Each row is a point on a landscape with many valleys, with its height.
From any point a ball takes the steepest step (drop divided by distance) to one of its 5 nearest points. It stops when none of these is lower. Distance is the straight distance between rows; heights are no part of it.
zun (h 321): [180  60 161 124 118 181 103 114 159  94  40  87 192 111]
ziv (h 440): [113 159 125 116 136 100 141 151 120 138 154 152 121 146]
ger (h 167): [ 89 149  99 121 163  56 149  94 118 145 194 121 104 109]
fuvul (h 47): [116 137 137  83 116  88 138 163 109 138 162 144 133 165]
vuzu (h 168): [159  92 139 148 110 194 111 128 155  97  50 110 160 116]
zev (h 306): [164  73 156 138 112 203 100 129 137 109  60 109 171 130]
kinu (h 270): [148 116 178 130 124 169  95 164  91 147 138 138 152 189]
Numir (h 211): [174  70 151 121 121 165 117 106 164  93  30  84 190 104]
ribo (h 271): [162 101 167 148 124 202  84 150 111 135 100 127 157 162]
big (h 85): [ 91 111 100  68 121  35 164 111 124 127 209 108 120 114]
mez (h 285): [149 118 180 112 122 156  97 164  92 158 157 137 161 197]
Zel (h 83): [148 113 112 148 120 155 132  99 169  95  51 109 118  76]
Mor (h 74): [ 97  96  93  65 100  37 160 106 123 120 208 107 126 106]
gavup (h 86): [166  83 164 152 109 204  89 139 126 117  80 118 164 143]
Liv (h 68): [124 143  94 180 149 143 129  67 155 122  99 105  80  58]
buz (h 194): [153 104 144 148 116 196 105 135 136 112  73 125 156 138]
nis (h 51): [102 102 112  56  98  45 168 134 126 120 199 111 130 126]
Domi (h 248): [116 156 105 166 143 126 131 106 139 132 121 142  92  98]
lelav (h 219): [149 122 167 137 125 171  98 158 103 136 121 143 149 174]
dal (h 122): [ 89 129 102  89 144  37 162 104 121 139 210 117 114 116]
Toza (h 141): [ 96 148 108 105 146  50 155 113 117 140 191 129 109 122]
bise (h 350): [116 156 131 122 133 120 133 154 119 135 143 150 123 146]
sudim (h 81): [125 141 139 103 129 109 135 159 115 141 151 150 136 168]
Pok (h 272): [137 133 172 107 127 149 104 167  97 144 152 140 155 188]
Lat (h 130): [155 105 123 139 115 170 130 113 167  94  46 106 136  95]
fodis (h 228): [123 127 164  75 112 110 130 166  97 144 169 134 153 185]
Gar (h 192): [108 161 103 150 157  89 142 109 129 143 161 145  95 108]
lig (h 290): [101 160  98 164 157 109 132  95 130 134 150 132  92  90]
bil (h 165): [121 157 122 147 135 132 131 139 131 134 129 146 114 129]
rok (h 179): [167  77 142 139 117 189 110 121 152 101  52  99 167 118]
fup (h 260): [132 139 160 120 128 148 108 164 103 141 137 144 147 180]
nakug (h 80): [102 140 116  93 132  56 157 129 127 141 182 134 119 132]
Geso (h 109): [142 125 108 160 122 162 129 118 158 109  70 126 112  88]
nuvi (h 183): [109 161 109 149 144 103 137 129 126 140 141 149 100 123]
gam (h 160): [154 101 130 149 113 186 117 128 154 100  56 114 143 114]
Let (h 95): [114 114 127  48  98  57 160 147 124 125 189 120 138 146]
vusu (h 87): [120 125 149  64 107  88 140 164 109 134 174 130 147 175]
vido (h 162): [129 152 124 146 127 155 128 144 128 128 111 156 115 143]
kifup (h 163): [131 147 135 138 124 161 118 154 116 129 111 144 135 150]
Viz (h 294): [154 106 192 120 117 158  89 163  79 158 156 135 163 199]
Kiro (h 175): [111 164  90 179 164 115 127  69 127 139 146 116  83  76]
Boko (h 129): [130 142 115 159 128 158 127 128 143 119  93 140 114 104]
Kugas (h 674): [125 153  96 173 142 136 132  93 143 131 116 131  88  86]
Torov (h 153): [141 128 137 148 122 178 114 151 119 125 100 142 140 147]
moga (h 252): [111 125 131  72 117  66 153 148 120 131 183 131 132 153]
Nog (h 232): [101 166  94 165 165  92 131  82 121 147 161 123  89  92]
soku (h 254): [125 142 148 111 128 132 120 166 108 142 145 150 138 170]
Bur (h 142): [143 129 125 152 118 181 116 134 140 116  82 141 131 129]
kuri (h 295): [135 131 100 168 130 152 131  96 161 113  79 121  97  75]
rig (h 695): [124 145 105 171 133 145 132  90 155 121  92 125  90  75]
vev (h 96): [103 122 116  67 117  49 161 130 121 132 192 125 124 126]
Vep (h 138): [128 151 108 161 137 138 132 124 139 124 104 142 103 103]
Vemo (h 128): [104 151  89 188 158 134 130  58 140 141 125 103  74  60]
bom (h 250): [106 155 118 111 141  76 150 143 119 141 166 145 116 139]

Where does a ball stop that starts at each point below?
Kugas => Zel
dal => nis
gam => Zel
kuri => Zel

Call two points neighbours if one is among the 5 nearest of the other. Go from one point of each pair to the other, from neighbour to neighbour, staying as low as possible. Name the highest point that can't be avoided.
Liv, nakug => Nog
nakug, Zel => Gar
nakug, fuvul => Let
gavup, Zel => vuzu
